Each scene shows the same named points in several views. A view is turned or mirrored, shifted and resized as a whole, has a little noise and may leave points out.

Scene 1
View 1
Q_380: -9, 6, 27, -1, -12, -5, -12, -15, 13, -12, 6, -16, -15, -15, 6, 11, 29, -17, -22, -11, -22, -11, 10, -25, 9, 5, 4, -9, 10, -15, 1
Q_41: 0, 15, 14, -9, -9, -2, -21, -22, 7, 0, -9, -7, 7, -15, 3, -10, 29, -9, -33, -9, -15, 19, 9, 1, -1, -2, 16, -18, 6, -3, -2
Q_865: 4, 2, 10, 8, 17, 15, -41, -20, -2, 4, -11, -12, 9, -3, -7, -10, 25, -18, -39, -9, 0, 18, 11, -1, 7, -8, 6, -13, 15, 13, -4
Q_495: -24, -14, 28, 37, 32, 22, -45, -21, 10, -4, -4, -19, -14, 12, -17, 19, 21, -35, -22, -16, -6, -26, 9, -37, 42, -7, -38, 9, 30, 6, -14
Q_798: 1, 0, 32, -9, -21, -8, -2, 0, 7, -23, 25, -25, -29, -21, 15, 20, 32, -16, -20, -6, -21, -25, 18, -37, -4, 14, 19, -14, 5, -22, 14
Q_843: -22, -8, 16, 42, 46, 30, -62, -32, 7, 10, -23, -11, 7, 19, -26, 2, 19, -33, -32, -17, 1, -2, 5, -16, 45, -18, -42, 9, 33, 22, -23
Q_496: -5, -9, 22, 18, 19, 16, -37, -12, 0, -6, 2, -20, -10, 1, -6, 9, 24, -27, -29, -10, -3, -11, 14, -26, 19, -3, -8, -5, 20, 5, -2
Q_364: -16, 31, 20, -21, -34, -22, 2, -33, 27, -4, -12, 1, 2, -26, 10, -5, 34, -3, -22, -12, -38, 14, 2, -1, 2, 3, 13, -15, 1, -23, -5
Q_53: -4, 4, 8, 16, 26, 19, -50, -27, 1, 10, -21, -7, 16, 4, -14, -12, 23, -20, -40, -13, 0, 22, 8, 2, 18, -15, -8, -9, 19, 18, -12
Q_954: -22, 17, 14, 10, 6, 3, -33, -39, 20, 8, -26, 2, 13, -3, -10, -9, 26, -16, -30, -16, -20, 17, 0, 0, 26, -11, -16, -4, 17, 2, -18
Q_244: 13, 4, 2, 5, 22, 19, -50, -20, -10, 11, -17, -10, 22, -1, -8, -22, 24, -14, -46, -6, 7, 36, 12, 12, -1, -14, 16, -20, 13, 22, -5
Q_658: 6, 1, 12, 8, 15, 15, -40, -16, -4, 2, -7, -15, 6, -3, -4, -7, 25, -18, -38, -8, -1, 14, 13, -5, 5, -7, 8, -15, 14, 11, -1
Q_633: -28, 13, 36, -4, -28, -18, 5, -23, 30, -18, 6, -12, -25, -21, 9, 21, 32, -16, -9, -14, -40, -26, 5, -35, 20, 10, -9, -2, 9, -31, -3
View 2
Q_954: 0, 3, -3, 0, -7, 18, -13, -5, 9, 11, 10, 32, -4, 2, -7, -5, 3, 6, -10, 16, -26, 7, 3, -2, 16, -13, 2, -11, 23, 7, -11
Q_380: 12, 26, -25, -10, -17, -3, -15, -1, 2, 11, -20, 13, -18, -13, 7, -48, -5, 26, -21, 15, -8, -15, 2, 14, 60, -2, 7, -13, -2, -15, 16
Q_495: -16, -2, 1, -13, -26, 6, 7, -33, 18, 13, 19, 12, -21, -17, 6, -13, -35, 14, -50, 51, -2, -21, -24, 15, 34, -21, -20, -32, 7, 49, 19
Q_633: 27, 39, -29, 1, -35, -16, -36, 14, -2, 13, -23, 47, -35, -2, 2, -52, -15, 37, -34, 12, -12, -23, 7, 19, 77, 6, -4, -10, 3, -10, 17
Q_798: 18, 38, -37, -18, -19, -12, -13, 2, -3, 10, -39, -1, -22, -22, 17, -73, -8, 35, -23, 13, 3, -27, 2, 22, 83, 4, 13, -12, -17, -31, 31
Q_843: -26, -17, 13, -11, -12, 22, 12, -38, 21, 12, 34, 11, -7, -12, -1, 11, -24, -1, -36, 49, -11, -4, -22, 4, 5, -29, -16, -30, 19, 54, 3
Q_244: -18, -7, -6, -21, 21, 32, 18, -23, 12, 7, 1, -28, 21, -18, 4, -13, 21, -6, 14, 14, -13, 14, 0, -7, 4, -20, 26, -13, 6, -14, -5
Q_53: -18, -8, 1, -13, 6, 27, 10, -24, 14, 9, 13, -5, 9, -11, -1, -4, 4, -2, -5, 23, -16, 8, -5, -4, 6, -21, 9, -18, 13, 10, -5
Q_865: -13, 1, -8, -17, 7, 22, 10, -20, 10, 9, -1, -14, 7, -16, 5, -20, 8, 2, -1, 19, -11, 4, -3, -1, 20, -16, 16, -15, 4, -5, 2
View 3
Q_495: -26, -50, -29, -6, 4, -9, -29, 13, -21, 40, 7, 49, 76, 8, 24, -33, -4, -3, -15, -29, 39, 16, 41, 2, -22, -21, -25, 8, 28, 26, -37
Q_843: -21, -55, -11, -4, 16, -6, -19, 39, -29, 46, 13, 43, 62, 12, 22, -33, 27, 15, -3, -26, 46, 16, 22, 18, -4, 3, -20, 9, 33, 44, -45
Q_364: 22, -79, -32, -25, -31, 14, 18, 22, -31, -50, -23, 2, 21, 16, 11, -29, -32, -55, -23, 10, -42, -35, 37, -42, 32, -14, -4, 18, -23, 29, 5
Q_496: -32, -59, -28, 4, 4, -16, -17, 3, -11, 13, 2, 35, 47, 13, 13, -12, -17, -8, -9, -9, 19, -1, 42, -11, -7, -22, -10, 17, 2, 20, -15
Q_244: -30, -77, -1, 15, 24, -20, 9, 34, -13, 2, 6, 13, -1, 26, 6, 8, 17, 15, 12, 17, 7, -23, 16, -2, 37, 11, 13, 26, -13, 39, -5
Q_954: 9, -72, -15, -19, -7, 9, 5, 44, -36, -3, -5, 19, 37, 17, 17, -35, 9, -17, -11, -7, -1, -13, 21, -7, 25, 5, -9, 13, 8, 44, -24
Q_41: -9, -76, -20, -4, -5, -5, 11, 20, -19, -26, -8, 9, 12, 20, 7, -8, -15, -23, -7, 14, -19, -29, 31, -25, 29, -8, 4, 23, -20, 28, 4
Q_865: -26, -70, -12, 6, 13, -15, 1, 24, -14, 2, 3, 20, 18, 21, 9, -2, 2, 2, 1, 6, 8, -15, 26, -7, 21, -1, 3, 22, -8, 32, -9
Q_798: -25, -63, -51, -2, -22, -14, -11, -30, -2, -29, -16, 24, 38, 11, 8, -7, -67, -50, -25, 5, -20, -20, 65, -47, -12, -50, -7, 22, -28, -1, 14
Q_380: -11, -66, -39, -10, -18, -4, -6, -3, -14, -20, -12, 23, 41, 12, 12, -19, -40, -40, -21, -1, -13, -16, 50, -32, 0, -32, -10, 18, -12, 15, -1
Q_658: -29, -70, -15, 9, 12, -17, 0, 17, -11, 0, 2, 21, 19, 21, 8, -1, -4, -1, 1, 7, 6, -16, 29, -10, 18, -6, 3, 23, -10, 28, -6
View 4
Q_658: -23, 14, 6, 19, -2, 10, -14, -2, -1, -5, -17, 7, -19, -10, 9, 1, 5, -15, -10, -1, 0, -13, -4, 6, 19, 0, -15, -6, -15, 0, 1
Q_41: -18, 14, 18, 6, -4, 21, -6, -9, 2, 1, -7, 1, -9, -8, 7, -7, 0, 7, -6, 9, 5, -2, 3, -10, 22, 8, -9, -2, -10, -5, 8
Q_496: -32, 18, -8, 0, 0, 0, -4, 1, -2, 2, -23, 6, -7, -4, 15, 3, 10, -30, -24, -10, 6, -7, -5, 14, 16, 8, -20, -7, -19, 8, -12
Q_843: -34, 9, -18, 21, -21, -35, -5, 2, -8, -17, -45, -3, -7, -2, 14, 11, 10, -42, -25, -17, 20, -32, -7, 13, -2, 19, -33, 14, -27, -4, 1
Q_798: -28, 28, 4, -35, 19, 34, 6, -2, 4, 26, 1, 9, 4, -3, 16, -10, 9, -11, -25, 1, 1, 26, 3, 7, 32, 6, -4, -21, -11, 17, -22
Q_495: -39, 17, -22, -3, -10, -26, 3, 3, -6, -2, -38, 0, 1, 1, 18, 8, 14, -46, -33, -19, 19, -15, -7, 19, 4, 21, -29, 5, -26, 7, -14
Q_954: -21, 10, 6, 8, -19, -7, 1, -7, -2, -8, -23, -8, 0, -3, 9, -4, 0, -4, -12, 2, 20, -14, 2, -10, 8, 23, -19, 14, -16, -12, 13
Q_364: -14, 17, 22, -19, -5, 27, 10, -12, 3, 11, 2, -8, 8, -3, 8, -17, -4, 22, -8, 16, 15, 14, 11, -23, 23, 21, -2, 3, -7, -8, 10
Q_633: -29, 25, 1, -47, 2, 15, 22, -6, 2, 24, -5, -7, 24, 4, 17, -14, 6, -4, -28, 1, 21, 25, 8, -6, 21, 30, -7, -2, -12, 7, -11
Q_53: -23, 9, 3, 28, -14, -7, -14, -3, -3, -15, -27, 2, -18, -9, 8, 3, 4, -16, -10, -2, 8, -25, -4, 2, 10, 7, -22, 5, -19, -8, 9
Q_865: -22, 12, 6, 24, -5, 6, -16, -3, -2, -9, -20, 6, -21, -11, 9, 3, 5, -14, -9, 0, 1, -18, -4, 5, 16, 0, -18, -3, -16, -3, 4
Q_244: -17, 8, 13, 40, -7, 10, -24, -5, -2, -16, -20, 8, -30, -15, 5, 3, 2, -7, -1, 3, -3, -25, -4, 1, 18, -6, -17, -4, -15, -7, 11

Which points are out of place in each view (at most two, in the order of its rows)? Write none if all are in place.
view 1 | Q_495
view 2 | none
view 3 | none
view 4 | Q_41, Q_865

Scene 2
View 1
Q_714: 46, -12, 36, 23, -1, 14, 25, -4, -1, -8, 6, -9, -17, -11, 10, -26, 7, 35, -9, 4, 18, 0, 30, -3, 12, -3, 6, -1, -8, 16, 13
Q_488: 18, -11, 18, 14, -7, 29, -3, -23, -5, -11, 5, 14, -25, -22, -1, -4, 10, 17, -8, 12, 9, 6, -4, -22, 10, -10, 9, -3, -4, 28, 4
Q_368: 11, 13, -2, -3, -29, 8, -18, 14, 9, 0, -3, -8, -18, -5, 0, -12, 5, 0, -11, -6, 20, 11, 15, 29, 13, -3, 28, -32, 22, -11, 5
Q_776: 20, 4, 22, 10, -15, 31, 21, -23, -11, -14, 3, 5, -21, -8, -9, -21, 14, 23, -5, 9, 14, -4, 18, -13, -8, -14, -3, -4, -26, 19, 7
Q_441: 37, -7, 32, 18, -5, 19, 25, -10, -5, -9, 4, -5, -19, -10, 4, -24, 10, 32, -8, 6, 17, -1, 26, -6, 6, -7, 3, -2, -14, 17, 11
Q_543: -8, 23, -8, -10, -35, 28, -13, -11, -5, -9, -3, 9, -22, -5, -15, -9, 12, -4, -6, 3, 15, 4, 2, 8, -7, -15, 13, -27, -3, 1, 0
Q_932: 7, 18, 5, -2, -28, 25, 5, -9, -6, -9, -1, 2, -20, -2, -11, -19, 12, 8, -6, 3, 17, 0, 15, 8, -7, -13, 7, -19, -11, 2, 4
Q_574: 1, -6, 5, 6, -13, 37, -21, -33, -7, -13, 4, 26, -29, -26, -9, 7, 13, 5, -7, 15, 5, 9, -22, -30, 7, -15, 11, -6, -2, 32, -2
Q_894: 56, -26, 45, 31, 11, 14, 27, -9, 0, -8, 9, -6, -18, -19, 16, -22, 7, 42, -11, 7, 16, 2, 27, -14, 20, -1, 6, 8, -6, 27, 15
Q_393: -8, 7, -2, -2, -24, 38, -17, -30, -9, -14, 0, 23, -27, -18, -15, 2, 14, 0, -6, 12, 7, 5, -16, -20, -2, -17, 9, -13, -8, 22, -2
Q_559: 25, 4, 18, 8, -17, 18, 12, -4, -2, -7, 2, -5, -18, -6, 0, -22, 9, 19, -8, 2, 18, 1, 24, 7, 3, -7, 9, -13, -6, 6, 9
Q_797: 14, -12, 11, 11, -8, 27, -18, -19, 0, -9, 4, 16, -26, -25, 1, 3, 8, 10, -9, 10, 9, 11, -12, -19, 18, -9, 17, -7, 9, 27, 2
Q_978: 19, 3, 18, 9, -16, 28, 13, -18, -8, -12, 2, 5, -21, -10, -6, -18, 12, 19, -6, 8, 14, -1, 14, -9, -3, -12, 2, -7, -17, 16, 6
Q_552: 7, 2, 11, 5, -17, 34, -1, -26, -9, -13, 2, 16, -24, -16, -9, -7, 14, 11, -6, 12, 10, 2, -2, -18, -2, -15, 5, -8, -13, 23, 2
Q_63: -5, 9, -1, -1, -25, 35, -15, -26, -8, -13, 0, 19, -26, -15, -14, -1, 13, 1, -5, 10, 8, 5, -10, -14, -3, -16, 9, -15, -7, 18, -1
Q_156: 5, 26, -2, -8, -36, 15, -2, 8, 0, -4, -5, -8, -17, 3, -9, -21, 9, 2, -7, -5, 21, 3, 23, 29, -4, -8, 16, -32, 2, -14, 5
View 2
Q_393: -18, -15, 13, 14, -2, 4, 13, 19, -17, -15, 15, -14, 19, 30, -30, 4, -34, 8, 7, -23, -2, 6, 3, 0, 13, 22, 22, 8, -11, -2, 1
Q_776: -8, -29, 17, -4, -19, 14, -11, 22, -5, 0, 2, 6, 21, 21, -32, -31, -5, -19, -2, -5, 2, 20, 22, -5, -5, -3, 3, -4, 4, -27, -12
Q_559: 16, -15, 7, -1, -18, -7, -23, 20, -1, -1, -4, 9, 24, 12, -7, -23, 12, -10, -1, -3, 0, 14, 16, 0, -2, -8, 3, -8, 19, -11, -6
Q_797: 4, -10, 5, 20, -3, -11, -5, 11, -23, -14, -7, -5, 10, 14, -17, 17, -30, -9, -1, -28, -3, -15, 7, 9, 0, 13, 29, 1, 6, -17, -11
Q_552: -12, -21, 13, 8, -10, 7, 1, 19, -14, -8, 6, -5, 18, 24, -31, -9, -23, -7, 3, -17, -1, 8, 13, 0, 3, 11, 15, 2, -3, -17, -7
Q_714: 22, -21, 8, -1, -24, -5, -36, 16, -6, 3, -22, 19, 16, 3, -11, -25, 11, -36, -10, -3, 0, 4, 26, 5, -20, -18, 6, -16, 27, -40, -23
Q_894: 23, -25, 9, 4, -25, -3, -39, 11, -15, 2, -33, 23, 7, -2, -17, -17, 1, -53, -15, -9, 0, -7, 32, 8, -31, -19, 12, -18, 28, -58, -34
Q_63: -14, -15, 11, 12, -3, 1, 9, 20, -14, -13, 15, -12, 21, 28, -26, 1, -27, 9, 7, -20, -2, 7, 5, 0, 14, 19, 18, 7, -7, 1, 3
Q_543: -2, -6, 8, 4, -5, -8, 3, 23, -2, -11, 22, -10, 31, 28, -9, -10, -5, 25, 11, -10, -1, 19, 0, -3, 23, 13, 9, 5, 0, 22, 14
Q_488: -3, -19, 10, 13, -9, 0, -7, 14, -21, -9, -7, -1, 11, 15, -26, 3, -26, -18, -3, -22, -2, -6, 14, 6, -6, 8, 22, -1, 4, -27, -15
Q_978: -2, -23, 13, 0, -17, 6, -12, 21, -7, -2, 1, 4, 21, 19, -25, -23, -6, -14, -1, -8, 0, 15, 18, -2, -2, 0, 7, -4, 6, -21, -10
Q_156: 19, -3, 3, -4, -12, -18, -16, 25, 9, -4, 15, 1, 36, 20, 8, -24, 23, 23, 8, 3, -1, 25, 2, -3, 20, -2, -2, -4, 18, 25, 15
Q_441: 13, -24, 11, -2, -23, 2, -27, 18, -6, 2, -14, 15, 17, 9, -19, -27, 6, -31, -7, -3, 1, 10, 25, 1, -16, -13, 4, -13, 19, -35, -19
View 3
Q_894: -29, -6, -9, 31, -8, -11, 4, 28, -28, -28, -22, 11, 5, -27, -13, -20, -28, 1, -5, 1, 1, -17, 12, -11, 3, -28, 1, 43, 26, -13, -18
Q_488: -5, -12, -5, 8, -9, -22, 2, 14, 2, -16, 5, 10, 3, -24, 7, 0, 3, -1, 6, 7, 13, 1, 6, -2, -6, -5, -5, 16, 21, 9, -10
Q_797: -1, -9, 4, 5, -6, -18, 2, 10, 5, -14, 7, 13, 2, -23, 15, 5, 4, -1, 3, 12, 17, 2, 5, -6, -11, -2, -14, 9, 19, 6, -6
Q_574: 6, -15, -4, 1, -10, -31, 4, 11, 18, -10, 16, 10, 3, -28, 17, 10, 21, -1, 12, 9, 18, 9, 4, 2, -9, 3, -7, 6, 17, 22, -7
Q_156: -4, -14, -11, -27, -5, 5, -20, -16, -18, -10, 13, 2, -2, 35, -15, -8, -30, -10, 1, -1, 7, 9, 6, 10, -1, 31, 2, 0, 19, -9, 5
Q_543: 5, -18, -12, -26, -8, -12, -13, -10, 1, -6, 22, 2, -1, 17, -3, 3, -4, -8, 10, 1, 11, 15, 4, 14, -3, 30, 2, -4, 17, 10, 1
Q_368: -2, -6, 7, -25, 0, 11, -16, -16, -15, -11, 10, 8, -1, 30, 0, -1, -30, -8, -6, 10, 14, 6, 4, -2, -10, 26, -14, -6, 17, -16, 7
Q_978: -11, -18, -21, 2, -12, -19, -5, 11, -10, -16, 4, 3, 2, -7, -13, -9, -9, -4, 9, -4, 4, 2, 8, 8, 5, 3, 10, 22, 22, 7, -10
Q_441: -22, -13, -18, 13, -10, -13, -3, 17, -24, -22, -9, 5, 2, -10, -19, -17, -23, -3, 2, -5, 0, -7, 10, 1, 6, -9, 9, 33, 25, -5, -14
Q_932: -5, -18, -21, -16, -10, -11, -13, -3, -12, -11, 12, 1, -1, 16, -15, -8, -16, -8, 8, -5, 4, 8, 7, 14, 4, 22, 11, 9, 20, 5, -3
View 4
Q_894: -14, 23, -9, 40, -13, -29, 3, 18, 2, 50, -15, -9, 73, -46, -27, 38, -6, -35, -17, 29, -16, 31, 26, 17, 7, 53, 58, 13, 16, 51, -29
Q_574: 25, -2, -11, 12, 38, 21, 22, 23, -40, 24, 42, 26, 5, 0, -30, -17, 2, -25, -21, -31, 1, 3, 3, 55, 9, -11, -12, 24, 15, -2, 28
Q_368: -22, 57, -19, -3, -23, 23, -2, 5, 29, -20, -19, -25, -15, 14, 27, 16, 4, -2, 7, -37, 7, 26, -24, -26, -2, -17, -27, -23, 26, 3, 20
Q_552: 18, -6, -1, 8, 20, -2, 15, 21, -25, 24, 15, 4, 4, -1, -17, -27, 4, -21, -17, -13, -21, 7, -13, 32, 0, 2, 9, 11, 13, 12, 16
Q_797: 6, 21, -19, 19, 19, 21, 14, 17, -20, 22, 27, 17, 19, -10, -23, 12, -2, -25, -15, -25, 10, 13, 11, 38, 12, -2, -7, 16, 19, 6, 18
Q_559: -9, 22, -3, 9, -15, -14, 3, 15, 10, 15, -22, -23, 15, -7, 4, -1, 2, -15, -5, 2, -23, 22, -17, -6, -5, 18, 22, -8, 19, 28, -3
Q_488: 9, 7, -10, 20, 18, 4, 14, 20, -24, 31, 20, 11, 25, -14, -26, 0, -1, -27, -17, -10, -6, 13, 7, 37, 7, 10, 11, 18, 16, 16, 8
Q_543: 8, 14, -3, -13, 3, 13, 9, 15, -3, -11, -2, -14, -34, 26, 15, -36, 10, -3, -2, -37, -16, 9, -42, -2, -8, -25, -21, -13, 20, -3, 30
Q_393: 25, -6, -5, 1, 32, 15, 20, 21, -34, 14, 30, 13, -13, 12, -16, -36, 5, -17, -16, -32, -11, 1, -17, 40, 2, -18, -14, 13, 15, -3, 31
Q_776: 13, -12, 8, 9, 4, -28, 11, 23, -16, 31, -9, -13, 16, -8, -12, -32, 4, -21, -15, 10, -43, 12, -20, 19, -7, 23, 37, 5, 12, 32, -4
Q_932: 3, 9, 3, -5, -4, -8, 6, 17, 1, 5, -16, -23, -13, 12, 10, -31, 8, -7, -4, -12, -30, 14, -36, -4, -10, -1, 7, -10, 18, 16, 12
Q_441: -5, 12, -1, 22, -11, -28, 3, 18, 2, 34, -20, -19, 39, -23, -11, 3, -1, -24, -11, 18, -30, 24, -2, 7, -3, 37, 45, 2, 15, 41, -17
Q_714: -15, 24, -5, 28, -19, -28, 2, 16, 9, 35, -24, -20, 51, -31, -12, 22, -4, -26, -11, 22, -22, 29, 6, 2, 1, 43, 49, 2, 17, 45, -22
Q_978: 8, 0, 3, 10, 4, -18, 9, 21, -11, 26, -5, -11, 14, -7, -10, -21, 3, -20, -13, 2, -31, 14, -16, 16, -3, 17, 26, 4, 14, 26, 2
Q_63: 21, -3, -4, -1, 25, 13, 17, 20, -27, 11, 22, 8, -14, 11, -11, -34, 6, -16, -14, -30, -13, 4, -21, 31, 0, -16, -12, 8, 16, 0, 28
Q_156: -13, 34, -4, -12, -24, 2, -2, 8, 25, -17, -32, -37, -25, 20, 31, -16, 8, 2, 7, -24, -20, 22, -45, -32, -12, -12, -9, -27, 23, 10, 15
View 5
Q_543: -5, 14, 11, 22, 23, -8, -13, 3, -16, -18, -15, -3, -23, 10, 4, 8, -22, 6, -2, 12, -39, 18, -18, 15, -10, 21, 17, 11, -1, -3, 20
Q_488: -20, 19, -17, -10, 6, 16, -6, -12, -14, -9, 1, -22, 24, -14, 8, 9, 23, -3, -13, 7, -36, 6, -17, 10, -10, -19, 0, 7, 18, -6, -29
Q_63: -20, 24, 4, 7, 22, 9, -16, -6, -24, -16, -22, -23, 1, -6, 9, 18, -4, -1, -2, 13, -33, 15, -24, 23, -14, 2, 7, 7, 19, -4, 6
Q_393: -24, 27, 4, 4, 24, 10, -18, -6, -27, -16, -27, -29, 4, -9, 10, 23, -3, -4, -1, 14, -30, 14, -27, 28, -14, 0, 5, 6, 25, -5, 7
Q_368: 4, 1, 3, 18, 2, -30, -4, 14, 1, -3, 23, 10, -28, 34, -31, -8, -24, 16, -24, 9, -39, 16, -16, -3, 2, 28, 25, 17, -18, -1, -7
Q_156: 14, -3, 6, 31, 11, -20, -2, 9, 1, -16, 9, 24, -35, 22, 0, -14, -23, 14, -7, 6, -49, 16, -6, -6, -4, 28, 23, 17, -27, -4, 12
Q_978: -4, 10, -15, 6, 9, 18, 0, -12, -7, -21, -2, 2, 9, -17, 32, -4, 19, 0, 0, 3, -48, 7, -3, -1, -13, -12, 4, 11, -3, -8, -12
Q_552: -16, 20, -7, 2, 16, 17, -9, -11, -18, -18, -15, -16, 13, -16, 22, 10, 13, -3, -1, 7, -39, 10, -15, 14, -14, -9, 3, 7, 13, -6, -6
Q_797: -27, 22, -14, -11, 3, 6, -11, -7, -16, -2, 4, -30, 20, -2, -13, 14, 14, 0, -22, 10, -29, 9, -26, 15, -6, -11, 3, 7, 24, -3, -31
Q_932: 4, 7, -1, 21, 15, 2, -4, -2, -8, -21, -5, 10, -15, 0, 21, -5, -5, 6, 1, 5, -48, 13, -6, 1, -10, 9, 13, 13, -13, -6, 8
Q_441: 4, 2, -28, 0, -6, 19, 9, -14, 5, -16, 20, 14, 18, -18, 31, -18, 35, 3, -8, -4, -56, 1, 6, -17, -8, -21, 3, 12, -15, -9, -36
Q_574: -34, 31, -6, -9, 17, 15, -18, -10, -28, -9, -20, -41, 21, -13, 1, 27, 9, -6, -11, 14, -25, 12, -30, 29, -12, -11, 0, 4, 36, -4, -13
Q_714: 6, -2, -35, -3, -13, 15, 13, -14, 11, -13, 33, 16, 22, -13, 23, -23, 41, 5, -16, -5, -57, -1, 8, -25, -4, -23, 3, 13, -18, -8, -48
Q_776: -1, 10, -17, 8, 12, 26, 1, -16, -7, -26, -7, 6, 11, -25, 46, -6, 25, -1, 7, 0, -53, 6, 1, -3, -15, -16, 2, 10, -6, -10, -10
Q_559: 8, 1, -14, 12, 0, 1, 5, -4, 4, -14, 17, 17, -3, 1, 14, -16, 11, 7, -10, 1, -52, 7, 0, -13, -5, -1, 12, 14, -19, -7, -18

Which points are out of place in each view (at most two, in the order of its rows)? Write none if all are in place.
view 1 | Q_368
view 2 | Q_156
view 3 | Q_488, Q_932
view 4 | Q_543
view 5 | Q_559
